Points, in no order, along strands that fork and pass close to each other.
(in the rows, 128 means zero)
Points whose rows are less than 70.3 apart are linked; no others are.
tuku: [178 118 110 111  58  90 128 147 146 160 153 140 156 195 127 102]
vin: [164 153  92 127 104  91  62 120 110 201 126 116 145 140 132 134]
Zuvaz: [ 67 118 134  59 152  82  92 103  90  71 114 126 144 110 153  38]
Kes: [149 133 135 116 130  90 141 173 102  88 144 104 165 135 140  91]
tofim: [102 162 122 108 142 106 158 173 147 156 148 134 169 160 129 156]
Dabol: [ 94 109 152 131 185 166 180 117 111  52  93 112  63  95 132 154]
Kesup: [101 176 161 121 187 131 184 164 117  71 115 107 131 132 129 150]
gab: [157 117 104 136  96 135 141 126 144 137 139 129 136 154 127 126]
Kov: [186 115 136 125  56 130 102 100 154 198 124 162 118 157 130 107]
denid: [ 70  84 138 130 163 130 106  85  91 107 114  86 118  74 140 150]
ruz: [102 143 122 147 166 172 147 125 133 125 122  97 112 108 132 161]
vovi: [ 58 118 154 115 181 113 123 130 104  70 108  96 104  83 137 132]
zodo: [150 145  89 124  95  86  84 142 118 192 138 102 163 151 131 127]
Peko: [104  75 118 136 136 126 102  77  91 121 129 102 121  86 141 144]
Lig: [132  74 109 139 123 127  93  64  92 137 127 117 128  89 135 144]
vuke: [161 141 118 124  81 127  98 110 149 201 126 150 125 151 117 127]
Nagev: [ 49 106 147 125 190 137 104 103 103  94 109  75 104  74 143 162]
zibap: [169  76 146 128 112 116 151 124 100  52 127 130 110 127 136  95]
Peli: [ 97 158 132 122 174  87 117 177 110 115 136  68 147 107 145 127]
vegad: [155  64 103 137  97 105  72  60  96 151 134 123 128 102 132 132]
luvuv: [ 94 130 131 142 184 151 160 134 121  96 114  90 101  95 140 158]
berut: [145 137 103 131  99 136 119 126 144 169 134 131 129 150 126 132]
ralam: [ 91 182 170 124 198 124 161 165 107  47 108 108 111 129 120 139]
fek: [148 132 110 119 105  79 116 167 115 126 150 101 177 141 135  99]
tanu: [122 157 168 157 113 182 115 112 167 183 107 177 112 110  90 156]
pul: [161 112  99 147 116 149  80  71 122 165 108 152 105  95 126 144]
Vur: [ 95 176 125 118 166 119 164 174 133 136 136 100 161 137 135 163]
fuven: [160 107 131 154  86 191 154  93 171 127 131 160  89 141 103 122]
vimi: [174 112 100 125  63  94 109 127 138 172 145 131 142 173 132 101]
tuda: [172  85 109 146  95 172 160  96 148  95 131 140  88 132 124 121]
fil: [131 139 121 107 105 106 144 166 159 174 153 168 157 178 124 129]
zapel: [ 91 156 162 154 133 179 134 127 170 180 126 172 123 124  88 164]
vene: [158  79 125 139 113 138 161 112 121  72 131 125 100 119 136 115]
Lurap: [102 145 146  97 184  77 103 169  84  74 130 117 141 119 149  64]
Tugem: [109 136 141 129 131 170 190 148 172 127 141 174 131 143 108 151]
bafe: [100 162 149 122 167 159 202 161 143  96 126 135 138 138 126 156]
Ger: [150 145 158 119 138 107 151 167  90  67 130 115 147 147 130 100]
lom: [188 100  92 135  61 107  94 106 130 163 141 126 118 151 133 104]
Zukev: [101 150 140 115 173  84 119 180 102  95 130  84 148 107 141  93]
mes: [155 120 120 125  95 140 167 134 146 108 141 139 141 162 128 130]
Vav: [154 123 122 104  84  93 150 161 154 152 157 171 164 190 128 121]
zede: [105 151 138 130 147 170 197 154 161 112 129 147 138 137 118 153]
vubas: [ 94 184 138 117 169  98 151 185 119 112 137  77 166 132 139 136]
gugur: [162 110 163 123 128 115 150 140  88  44 131 128 119 134 135  85]
Kan: [116 154 113 116 115 109 139 159 151 184 147 146 162 168 123 142]
Segot: [165 114 147 134  63 158 129 108 174 178 133 177 110 159 108 115]
Gilo: [159 112 117 160 116 182  92  72 138 160 101 164  87  87 119 145]
suzen: [ 88 170 136 146 146 179 144 132 172 167 128 153 132 120 100 166]
vapo: [156 110 148 149  70 184 143 104 185 151 127 178  95 147 104 119]
dos: [154 130  94 124 102  78 102 157 114 153 148  94 167 146 130 101]
kovi: [ 84 133 142  83 179  84  91 136  80  66 131 136 132 125 151  48]
Kebi: [167 126  89 136 118  96  50 100 109 189 114 125 137 102 136 144]
Bezoz: [ 97 169 118 150 165 178 137 126 151 153 124 115 127 111 122 171]
sukup: [ 44 129 151 102 182  97 106 139  94  63 115 108 115  86 138 102]
vopif: [150 145 144 164 108 188  97  86 158 169  96 169  96  91 101 150]
bikir: [ 83 118 148 142 188 152 159 131 117  71 100  99  77  93 138 159]
Bas: [168 122 102 146 121 129  69  85 120 177 111 140 117 113 129 145]
Vevi: [177  77  92 139  87  99  78  79 108 161 138 128 120 122 134 117]
murev: [139 130 130 121 109 150 181 143 165 120 143 173 142 171 117 133]

A fork is a point with three links, a tip a point with one. Leave the first point through the second and follow the links. Name the first fork or tip that comes.
Lig; Peko -> sukup
murev; Tugem -> ralam
Zukev; Lurap -> Zuvaz
Bezoz; ruz -> Dabol

Name the points in between on the shortest way along the links from the first point to the second, in order.
suzen; luvuv -> Bezoz ruz
Peli; Kan -> vubas Vur tofim
vimi; tofim -> tuku Vav fil Kan
vegad; Vav -> Vevi lom vimi tuku
Vevi; sukup -> vegad Lig Peko denid Nagev vovi
